Each scene shows the same named points in several views. A view is turned or mirrored, and shifted as a whole, has a little noise and may leave points out.
In the rows, 128 means zero.

Scene 1
View 1
j659: [169 168 104 123 124 104 135 167  95 105 110 168 149  97 100 164 138 165
 130 115 134  74 117 170 113 130 114 121 135 113  49 128 107 132 121 112
 110 141  93 111 145 144 157  82 147 112 111 117 110 100 156 142 128 178
 119 138 131 127 138 105 149]
j821: [123 166 123 123 109 127 148 157 107 111  89 207 174 119 127 127 153 165
 156 100 122 114 105 180 115 136 102 131 137 136  79 133 114 124 109  95
 135 145  85 113 170 129 106  81 112 121 112 154 109 100 171 172  97 178
 111 128 145 118 151 100 150]
j130: [182 160  96 126 133  99 133 162 100 105 133 148 135  89 104 167 131 172
 118 128 143  62 138 149 113 135 119 110 134 110  40 129 119 132 133 108
 102 132  96 122 130 147 179  98 170 106 113 102  95  96 159 121 140 167
 126 145 114 137 118 108 151]
j543: [169 167 103 119 127 104 132 164  94 101 116 170 145  97 103 163 135 165
 124 119 138  75 120 165 114 130 116 121 132 111  48 126 108 131 120 110
 108 140  88 111 141 142 157  89 146 110 110 118 106 101 156 144 126 178
 121 139 128 133 132 107 148]
j683: [168 138  98 100 138 112 122 136  98  81 172 175 120  96 127 138 129 168
  87 146 164  79 154 127 117 139 126 105 126 114  43 113 134 125 129  90
 105 121  60 127 119 131 167 148 157  95 111 120  61 102 160 144 110 160
 137 153  97 170  94 127 143]
j51: [120 162 121 153 104 120 162 164 125 138  83 171 177 112 130 132 158 182
 182  93 111 104 123 168 119 153  93 117 149 148  82 157 133 129 129  93
 141 134 114 130 176 133 122  71 142 124 118 136 104  88 184 134 121 161
 111 127 133  94 148  90 162]
j583: [164 163 106 105 129 112 127 156  90  89 123 188 143 103 108 153 134 160
 111 124 143  84 117 166 112 126 119 125 127 110  49 116 106 126 113 106
 108 142  73 108 139 138 148 101 133 109 108 130 101 105 153 161 110 180
 124 140 129 145 129 113 144]
j780: [164 162 101 157 120  96 152 170 119 136 104 125 153  89 109 166 144 186
 161 109 124  65 139 151 116 153 105 103 150 129  54 153 130 136 144 107
 116 126 127 134 150 148 173  74 183 116 118  97 103  83 176  97 156 156
 118 138 116 102 132  95 163]
j919: [128 150 118 110 118 129 140 143 105  97 126 207 155 116 138 117 147 166
 128 118 140 112 126 156 116 140 112 120 132 134  72 125 128 122 115  85
 130 134  67 122 154 123 118 118 120 111 111 150  82 102 170 170  90 167
 122 137 125 143 126 112 147]
j848: [138 165 114 149 111 111 156 168 117 131  87 163 170 105 117 150 152 178
 169  99 117  90 121 169 116 147 100 116 147 135  70 151 123 131 129 102
 130 136 115 125 167 140 138  68 149 121 118 124 110  88 176 130 130 166
 112 130 133 101 147  94 160]
j869: [124 180 128 125 105 126 149 169  99 111  65 217 184 122 115 137 155 159
 165  90 110 115  83 202 113 127  98 143 136 131  79 133  96 125  99 105
 135 158  92 100 181 133  97  56  97 129 111 158 131 103 165 184  95 193
 105 120 160 107 170  93 150]
j799: [128 142 114 131 117 121 149 144 120 117 130 176 153 108 142 120 149 180
 142 118 136 101 144 139 118 156 106 106 141 143  72 141 147 126 133  82
 132 121  88 138 155 126 135 118 150 111 117 134  73  90 182 136 113 150
 124 140 111 129 119 108 154]
j473: [111 133 121  92 117 142 136 123 108  83 155 231 148 127 161  89 148 163
 107 130 151 130 138 139 121 146 114 117 126 142  79 117 143 116 113  68
 137 126  42 129 150 109 103 156 109 104 110 169  57 103 174 187  67 158
 130 142 114 166 108 121 140]
j312: [106 140 128  81 115 149 134 125  99  73 142 255 157 132 156  87 149 155
 105 125 149 143 119 156 119 134 114 129 120 138  80 109 129 114  98  73
 139 137  31 115 157 107  86 148  84 108 106 184  70 112 168 211  50 172
 126 137 128 167 121 123 135]
j951: [146 150 109 119 123 117 139 148 107 102 132 180 146 105 128 133 142 171
 125 122 142  94 135 147 117 142 112 112 134 129  60 129 130 126 125  91
 121 130  80 127 145 131 143 115 143 108 112 132  82  98 169 147 109 162
 126 141 116 140 120 111 148]
j901: [128 149 118 118 117 126 145 145 109 104 124 196 156 114 137 120 148 170
 134 118 137 108 131 152 118 145 109 116 136 137  73 133 132 125 121  86
 131 131  77 127 156 124 124 115 131 111 113 144  82  97 173 157  98 162
 122 137 121 135 125 109 149]
View 2
j799: [134 163 111 143 146 140 135 136 130 131 134  85 149 140 172 126  89 128
  91 139 134 119 114 147 123 140 125 126 137  98 158  96 133 123  96 115
 150 108 130 132 132 138 122 116 161 141 103 141 150 114 101 133 145 124
 117 148 145 143 143 151 119]
j869: [111 178 108 185 168 115 139 102  95 109 146 139 176 121 190 112  93 157
  62 123 158 126 130 188 128 152 118 107 132  94 123  78 170  77 126 111
 148 146 172 170 114 175 133 149 166 105 113 141 183 157  97 136 156 160
  87 114 135  58 109 115  62]
j951: [143 164 111 158 160 144 148 124 133 133 131  90 158 130 161 112  87 130
  94 122 135 119 119 136 126 140 122 127 144  99 151 102 131 110 103 104
 149 101 129 121 151 145 134 112 161 148 105 151 157 118 111 133 149 119
 119 148 149 128 152 142 120]
j901: [135 168 103 156 158 132 138 126 136 127 131  99 160 133 170 116  92 129
  86 134 130 126 111 147 125 136 120 127 144  88 160 100 135 114  95 108
 150 113 138 138 130 150 124 122 161 139 107 141 153 120 102 135 150 124
 113 145 142 118 144 143 103]
j780: [126 148 150 144 138 167 148 138  77 139 151  67 138 144 175 143  76 152
 102 123 174  93 153 157 125 165 138 106 108 145 111  71 145 113 139 126
 139  97 123 108 161 126 147 102 165 135  88 154 180 121 112 122 138 147
 115 132 163 181 130 143 149]
j543: [141 165 127 175 171 152 165 107 110 134 141  98 166 121 159 106  80 145
  94  99 154 111 142 139 128 154 125 117 136 117 121  94 143  89 129 100
 148  97 135 112 171 151 152 111 164 145 105 166 178 132 121 129 151 130
 115 133 157 117 150 124 120]
j583: [147 171 115 181 179 144 165 101 128 131 134 106 172 116 154  96  84 139
  93  97 141 119 131 132 128 146 118 122 146 104 133 104 138  87 118  91
 152  97 137 115 169 158 149 113 163 148 111 166 172 134 121 133 153 121
 115 136 153  97 158 121 109]
j919: [137 172  97 164 165 128 140 118 141 126 131 107 165 127 167 108  91 129
  83 128 128 129 109 146 126 135 117 127 148  84 159 104 136 107  94 102
 153 115 141 140 133 156 125 125 160 139 112 144 155 124 103 137 152 123
 112 142 141 102 146 137  96]
j659: [136 164 131 175 169 153 163 107 101 132 143  99 163 124 162 110  80 149
  93 100 158 109 144 144 128 157 126 114 131 121 115  90 146  90 133 103
 145 100 137 114 169 152 155 111 165 141 104 165 182 135 119 129 149 135
 112 130 157 118 146 123 119]
j821: [119 174 103 171 161 121 134 113 112 116 140 120 168 126 183 116  95 145
  72 130 145 127 121 173 126 146 119 115 135  90 140  86 155  95 111 112
 149 134 158 159 117 164 127 138 164 120 111 138 169 141  97 135 153 145
  97 126 137  85 121 129  78]
j473: [149 177  71 155 168 116 132 125 184 125 114 107 167 127 160  98  99 107
  83 139  98 147  80 129 125 114 110 144 168  54 198 125 118 123  60  94
 160 113 135 146 120 158 109 128 158 151 120 135 128 110  98 141 156  98
 120 161 130  94 163 150  90]
j683: [166 165 108 159 173 156 165 119 163 144 122  75 159 124 137  97  81 118
 112 103 120 123 113 100 127 133 119 139 157  97 162 123 110 115  92  87
 154  72 109  92 182 140 142  94 159 176 108 165 148 103 125 132 151  91
 136 161 156 142 186 143 141]
j312: [146 187  61 172 180 104 133 110 188 116 115 129 180 118 161  87 102 113
  74 132  95 154  77 135 126 114 104 142 175  43 195 125 127 107  62  88
 163 126 151 161 114 173 109 140 157 144 128 136 133 123  97 144 162 104
 111 153 125  56 158 138  65]
j51: [109 161 124 147 136 135 124 137  88 123 149  97 147 144 196 144  89 149
  77 148 159 112 131 186 125 153 131 108 114 112 133  69 157 112 120 132
 143 131 147 153 112 143 122 129 166 113  99 133 168 132  93 131 142 156
  99 128 143 137 108 144 102]
View 3
j473: [108  98 115 177 116 207 199 160 185 128 149 194  93  28 132 144 162 135
 100  85  87  79 119 187 145 149 156 168 129 137 134  84 139 125 105 101
 148 137 134 147 115 111  93 152 186 110 124 152 128  71  80 172 137 156
  87  88 157 117 114  99 118]
j919: [128 124 126 162 121 184 190 152 170 122 136 166  99  64 140 126 148 125
 116  78 118 101 119 172 109 145 168 159 112 155 132 100 127 123 104 126
 147 126 132 154 122 130 113 146 174 121 103 158 131  93  94 152 131 145
 113 112 156 133 122 114 138]
j951: [125 133 134 146 132 178 183 146 165 129 121 164  94  73 141 132 145 135
 126  86 126 121 115 157 106 145 157 153 100 149 145 103 114 132 123 121
 136 124 137 151 116 134 116 152 173 115 123 155 136 125  99 146 127 141
 111 112 148 128 126 130 142]
j659: [143 152 141 140 138 170 165 149 154 123 106 137 105 103 145 117 136 122
 140  82 153 134 126 144  79 151 169 142  89 157 132 113 108 127 120 147
 142 110 136 164 122 154 135 131 157 125  98 150 145 139 109 132 133 136
 129 120 157 143 130 153 163]
j130: [134 152 149 123 154 169 160 146 155 133  94 146  96 102 144 131 136 139
 147  93 150 153 119 130  87 151 152 139  84 145 150 112  95 141 145 131
 127 109 143 159 113 152 128 141 161 111 129 146 148 167 112 129 130 134
 116 111 146 131 132 167 161]
j543: [142 149 141 142 141 175 166 152 155 125 105 142 105  98 143 122 138 125
 139  83 149 132 126 144  85 153 166 141  91 152 132 111 108 127 121 142
 141 110 138 165 120 152 131 130 157 123 103 148 145 137 106 135 136 138
 123 113 158 142 129 154 161]
j901: [124 127 127 156 120 177 194 146 167 122 135 168  94  65 143 127 146 129
 117  78 120 108 111 170 107 141 166 161 106 156 140 102 123 125 107 123
 142 131 131 151 120 128 114 157 176 118 112 163 128 102  96 151 123 142
 113 118 148 131 126 111 135]
j312: [120  97 109 194 107 217 201 168 186 121 156 186 103  27 129 136 163 118
  96  77  87  61 129 199 140 152 172 167 137 146 113  84 152 111  83 114
 163 134 131 156 123 114  99 133 178 122  92 154 128  43  75 174 146 160
  94  85 173 128 110  95 120]
j848: [142 156 139 137 118 140 195 128 150 114 127 140  96 105 155 103 130 121
 131  68 152 133 101 156  65 128 176 156  83 182 146 121 111 126 102 151
 137 129 123 152 129 144 135 164 170 131  96 179 125 129 114 132 105 126
 144 155 137 148 138 114 153]
j821: [143 137 125 166 109 167 198 145 161 112 142 152 105  80 145 107 141 109
 117  65 132  98 115 176  86 138 184 160 105 176 124 110 131 114  83 148
 154 128 123 157 132 137 125 145 168 136  76 172 126  84 100 147 123 139
 134 133 156 149 128 105 145]
j869: [160 145 124 177 101 166 195 149 157 104 145 134 117  94 146  89 136  90
 119  53 144  90 125 181  67 139 202 155 104 191 106 117 137 101  62 170
 166 123 117 167 143 147 140 129 158 149  42 176 125  68 102 143 126 138
 149 144 168 165 128 104 157]
j683: [112 124 138 138 155 201 162 159 173 141 104 176  89  62 133 156 154 152
 131 105 116 132 125 143 130 162 138 146 105 118 148  93 104 144 153  99
 128 115 149 155 103 133 104 141 172  96 154 130 149 145  94 149 145 148
  85  77 154 110 120 159 141]
j51: [138 151 134 145 106 134 209 124 152 110 142 148  93  96 157 102 130 119
 124  62 144 121  92 167  68 119 181 163  87 189 149 121 116 123  92 149
 138 138 120 146 131 136 131 178 177 134  93 191 117 113 112 137  98 127
 146 165 133 149 140  92 144]
View 4
j780: [138 119  96 148 171 129 103 110 132 101 100 180 159 135 139 136  78 158
 147 133 123 148 160  90 149 141 128 132 135  85 138 100 146 141 140 141
 156 105 137  94 122 144 120 137 169 115 139  98 125 114 135 152 109 126
  87 102 138 172 207 129 119]
j901: [184 106 102 132 172 125  99  61 146 112 127 151 104 135 144 153  97 132
 140 142  77 147 161 138 144 138 158 153 141 113 126  96  99 100 156 122
 138 134 121 103 123  83 115 104 162 133 121 127 134 110  96 111 102 147
 110 110 151 142 120  93 138]
j919: [186 103 103 133 170 123 100  57 153 114 130 149 100 135 140 153 101 130
 144 142  76 146 162 140 145 142 159 153 138 114 126  95  96  98 160 122
 137 133 123 102 121  78 110 102 165 133 120 130 135 113  94 108 100 149
 115 112 155 138 110  87 142]
j583: [168 100 107 155 153 120 110  67 174 119 129 158 123 128 121 148 112 144
 173 137  98 145 167 112 151 160 146 141 124 101 135  89 114 124 158 132
 130 108 138  98  98  86  91 126 192 126 126 140 133 122 110 122 102 154
 117 115 156 137 110  75 160]
j869: [178 130 141 128 191  75 123  66 149 121  90 124 114 146 118 132 105 115
 144 157  66 187 164 175 181 168 159 105 129 115 129 112  88 122 200 146
 141  98 162  76 113  88 149  63 182 104 120 120 149 121 100 111  49 161
 112 121 165 146 115 101 143]
j312: [221  92 105 123 168 124  95  19 162 121 151 130  60 134 145 169 115 113
 140 149  45 142 163 171 139 136 180 172 143 134 116  91  63  69 168 107
 123 156 109 111 121  35 103  84 158 148 106 151 140 110  67  80  99 163
 129 118 162 117  49  62 157]
j130: [148 100  91 163 148 139 105  90 163 111 127 182 146 127 129 146  99 160
 172 129 123 132 166  78 141 152 130 146 126  87 140  86 140 137 137 133
 139 106 133 103 103 117  86 154 187 126 136 126 126 120 129 142 121 138
 104 107 146 151 155  92 146]
j51: [166 129 115 120 193 106 105  88 118 105  90 150 124 145 146 135  78 131
 120 147  82 168 158 149 160 137 150 126 145 106 129 112 111 116 166 137
 155 118 136  87 136 119 152  88 154 114 126  96 136 109 112 126  80 134
  94 107 147 165 176 133 115]
j848: [157 125 112 133 184 107 108  92 130 107  93 156 136 141 136 135  83 139
 137 143  95 163 160 131 160 147 143 124 138  98 132 107 119 128 163 141
 151 109 143  87 125 122 138 102 167 113 130 102 134 113 119 134  84 137
  96 108 147 163 176 125 124]
j543: [157 105 106 157 157 120 110  80 167 116 119 165 136 130 121 143 106 147
 170 136 108 148 165 103 153 160 138 135 124  94 136  91 124 134 156 136
 137 101 143  96 102 105  97 130 191 119 130 131 131 122 121 132 101 147
 110 112 154 146 134  88 151]
j683: [174  79  75 158 137 163  90  63 172 113 161 180 112 119 141 164 107 156
 169 126 107 111 165  81 118 137 145 182 134 100 132  73 123 104 123 111
 129 139 105 120 108  84  63 160 175 149 127 144 123 115 107 122 146 142
 113 107 147 134 112  67 153]
j951: [174 100  94 142 161 137  98  68 151 111 131 164 114 132 141 152  98 142
 150 135  93 135 163 115 137 140 149 157 137 105 129  89 112 108 144 121
 137 129 119 106 117  94 100 125 168 133 125 127 129 113 106 119 114 142
 108 108 149 144 131  90 140]
j473: [212  88  89 124 165 143  87  32 153 115 155 145  69 131 156 169 104 125
 134 142  56 130 160 150 127 126 173 185 148 128 118  88  78  68 149 102
 129 163  98 117 129  51  98 103 148 154 111 142 132 107  74  88 118 150
 122 111 153 123  77  72 145]
j799: [177 106  89 129 173 139  91  73 133 105 125 164 111 135 155 153  85 141
 130 137  88 137 159 125 135 125 151 162 147 107 126  96 112  98 141 117
 146 141 112 107 133 101 115 118 149 136 124 114 128 106 103 119 116 134
 101 102 144 153 152 107 125]
j659: [155 109 110 155 160 115 112  84 164 115 113 164 140 131 120 140 103 148
 170 137 109 151 166 106 155 161 138 129 124  92 137  92 125 137 158 140
 138  98 146  93 101 108 104 127 193 117 131 126 134 121 122 135  97 148
 108 112 153 149 139  92 150]
View 5
j130: [130 123 112 149 133 148 108  69  90 151 111 178 162 166 134 142 137 147
 136 137 107 156 182  86 101 156 163 141 162 107 119 153 151 111 121 172
 102 108 177 175 124 140 122 135  97 133 147 109 126 102 140 113 112 166
 144 112  68 213 151 112  82]
j919: [108 136 153  97 165 135 149 117 114 109 101 126 143 161 121 135 117 136
 121 127 114 125 134  62 110 172 159 117 158 114 172 145 113 120 129 153
 131 128 153 165 123 125 133 125 114 156 146 148 142 101 170 134 134 170
 144 111  95 190 144 124  82]
j901: [105 131 146  97 162 136 137 117 120 112 100 122 146 161 115 137 120 141
 118 126 112 130 133  66 113 170 152 114 158 114 163 147 115 127 129 151
 132 125 154 163 124 133 131 129 113 150 140 144 138 104 157 132 130 170
 142 117 101 187 140 126  84]
j869: [ 74 186 157  66 125 142 194 110  98  92 117 172 140 153 147 108 106 137
 136 160 110 128 129  33 141 155 133 132 166 105 169 126 101 108 154 161
 143 154 130 145 161 116 170 105 101 151 175 137 161 142 163 150 142 179
 148 119 103 132 160 153  73]
j821: [ 83 163 153  76 140 137 167 114 109  99 110 148 142 156 132 120 112 142
 127 145 111 129 128  46 131 161 138 123 163 110 168 135 106 116 144 154
 139 142 139 151 146 125 152 117 107 150 160 141 152 128 160 143 137 174
 144 120 105 154 150 143  80]
j799: [102 120 133 105 157 135 108 114 133 125  98 119 150 161 102 141 130 151
 113 124 111 140 136  77 115 166 142 112 155 117 146 154 127 136 124 150
 129 117 159 165 120 146 117 140 110 140 128 137 132 108 135 127 123 169
 136 124 106 190 136 126  89]
j659: [113 146 125 126 128 147 139  77  85 134 117 185 155 163 143 131 127 143
 138 148 108 149 169  68 112 155 158 143 165 104 133 145 138 106 133 170
 113 124 164 166 137 129 141 124  96 139 160 116 137 116 150 125 121 169
 146 111  75 189 157 124  78]
j683: [151  97 135 149 180 141 110  94 102 142  95 127 154 171 120 157 133 134
 125 110 115 136 169  91  79 177 191 124 156 116 150 163 140 115 108 160
 105 101 185 186  96 128 107 138 115 153 135 135 125  68 175 111 117 161
 146  97  68 250 138  94  85]
j312: [115 135 189  75 207 128 183 149 120  80  85  81 131 164 121 138 100 120
 116 109 119  94 109  48 100 191 181  99 156 118 217 146  85 118 127 143
 143 134 147 166 111 104 137 116 133 183 148 180 151  81 219 145 148 168
 151  96 100 203 137 115  81]
j543: [119 141 126 128 134 145 138  80  85 134 114 179 155 164 144 132 128 140
 139 143 108 145 171  70 108 158 163 141 164 106 136 146 138 106 131 170
 112 121 166 168 134 127 139 124  99 141 159 118 138 108 157 124 122 168
 147 109  74 196 156 121  79]
j848: [ 83 152 121  98 116 142 125  94 117 127 116 168 154 156 121 124 129 158
 125 152 106 151 144  64 136 149 121 131 162 109 127 142 129 125 139 160
 128 130 146 151 148 148 139 129  95 128 147 116 139 137 115 131 122 175
 136 132 105 151 151 144  83]
j780: [ 98 132  97 130 107 147  87  73 112 155 118 183 162 158 116 135 145 166
 127 150 104 170 170  85 127 144 123 135 160 110  97 151 154 128 130 167
 113 114 164 161 139 161 124 142  88 114 137  98 126 130  93 118 109 171
 133 135  95 174 149 134  86]
j583: [122 143 140 122 146 145 154  87  84 125 110 169 151 165 146 134 122 134
 138 138 111 135 165  64 105 165 170 138 164 108 152 143 129 103 129 167
 114 126 164 169 131 119 140 120 104 151 163 128 142 101 174 126 128 167
 151 103  72 201 156 117  76]
j951: [116 124 136 116 159 139 125 103 111 127 102 136 150 163 119 142 127 142
 123 127 111 136 150  75 107 167 157 122 159 113 151 151 128 121 124 158
 120 117 162 169 120 134 123 131 108 146 140 135 134 100 155 125 123 167
 143 111  89 201 144 117  84]
j51: [ 74 153 129  82 123 138 129 109 129 117 113 151 149 153 112 124 126 158
 119 148 106 147 129  61 142 153 112 121 160 111 139 140 119 132 141 154
 139 135 139 148 149 148 141 129  98 130 143 127 144 140 115 137 128 176
 133 137 117 142 146 151  86]
View 6
j799: [126 125 122 142 145 115 116 114 124 127 123 106 124 140 107 115  96 118
 122 125 129 134 103  76  98 124 114 111 124 111 168 121 148 110 121 143
 148  81 123  78 162 106 125  92 151 105 115 156 151 148 153  81 140 165
 151 133  82 150  96 123 125]
j312: [ 61 154 117 139 128  66 109 122 116 175 150 113 131 130 107 145  80 146
 154 120 121 147 104  86 109 198  73  75 112 146 193 102 121  89  90 133
 149  92 105  69 137 134 135  76 152 113  35 184 166 114 148 125 124 180
 121 159  29 171  20 128 154]
j919: [101 131 119 127 138  94 118 109 120 149 128 109 127 123 110 127  97 127
 132 129 127 140 109  88 110 157 103 112 111 139 170 124 126 108 112 135
 156  93 114  83 146 121 122  86 157 106  96 163 152 129 153 107 126 173
 144 140  67 152  68 120 141]
j583: [105 115 115  89 141 105 131  89 116 140 135 109 118 112 113 133 122 141
 134 137 144 138 125 107 125 153 117 128  90 151 166 148 121 107 121 124
 166 100 104 100 132 128 107  71 174 106 134 153 136 113 149 112 130 186
 145 157  96 142  80 106 146]
j869: [ 96 125 115 112 131  79 122 101 134 178  85 115 150  68 118 112  92  89
 116 142 107 154 108  98 118 180 109 172 107 180 139 135  82 144 119 123
 184 114 120 100 139 115 103 114 162 104  98 160 152 116 175 142  78 159
 160  89  51 122  64 107 151]
j780: [162  99 121 114 156 141 130  94 127 102 100 103 121 121 112  99 120  99
 103 137 138 129 114  88 107  91 150 159 113 117 141 152 141 131 146 139
 163  90 128 103 163  97 104  97 163 100 184 132 131 154 161  72 135 163
 174 115 128 123 142 111 116]
j683: [115 120 118 101 147 122 126  97 108 113 166 102 101 156 106 144 125 168
 146 126 161 126 125  98 119 131 114  84  95 115 186 139 157  82 116 134
 146  82  99  89 139 131 121  54 171 108 136 154 135 126 132  81 169 196
 134 193 111 162  87 115 137]
j543: [122 109 115  90 144 115 132  87 119 128 123 106 119 111 112 124 125 129
 126 138 145 135 125 105 123 138 128 142  92 145 156 153 123 116 129 126
 169  99 110 104 138 123 103  79 175 104 154 146 133 121 153 104 128 180
 154 146 107 135  98 103 140]
j848: [136 113 119 124 144 115 124 101 132 133  91 109 135 103 112 101 103  88
 105 136 121 139 107  86 106 125 131 162 118 137 140 139 122 136 134 136
 169  96 130  95 157  99 107 107 157 101 143 145 145 145 169  96 111 159
 170  98  92 124 112 112 127]
j901: [109 130 119 134 140 100 117 111 123 142 127 109 127 129 108 123  96 121
 129 128 126 139 107  83 105 146 107 112 116 130 169 121 132 110 115 138
 153  89 117  80 150 114 122  87 156 108 102 162 152 136 154  98 130 169
 147 136  71 150  78 121 136]
j51: [133 120 121 142 142 108 119 113 136 141  85 110 141 106 111  96  89  79
 102 133 111 142  98  77  98 128 125 157 130 134 142 125 120 140 131 141
 166  92 135  88 164  93 114 118 149 103 122 150 152 152 173  97 105 149
 169  86  74 125 105 118 125]
j130: [139 102 118  88 152 133 133  85 117 108 132 104 109 130 112 125 134 138
 123 138 154 127 127 103 122 115 137 133  93 126 159 158 142 110 135 132
 161  91 109 104 144 119 105  71 175 102 176 139 128 129 148  83 148 183
 156 159 128 137 116 106 131]
j821: [102 129 117 124 135  87 119 107 130 164 102 113 142  94 115 115  91 100
 121 134 114 148 106  90 110 167 107 146 114 157 152 127 104 130 117 131
 170 102 121  89 146 112 112 104 158 106  97 161 154 128 169 124  98 163
 155 106  58 135  69 116 143]
j473: [ 81 149 119 148 134  84 108 123 116 154 155 110 124 148 104 141  84 147
 148 118 127 142 104  79 103 172  80  67 120 123 193 103 141  86  97 140
 139  82 110  65 146 127 139  75 149 110  54 178 163 129 143 102 141 179
 124 165  45 174  42 131 142]

In a view up to two points have been moved. Name them for each view, in the order of its rows, or write none.
view 1 -> j919
view 2 -> j799
view 3 -> j312, j821
view 4 -> j901
view 5 -> j583, j51
view 6 -> j683
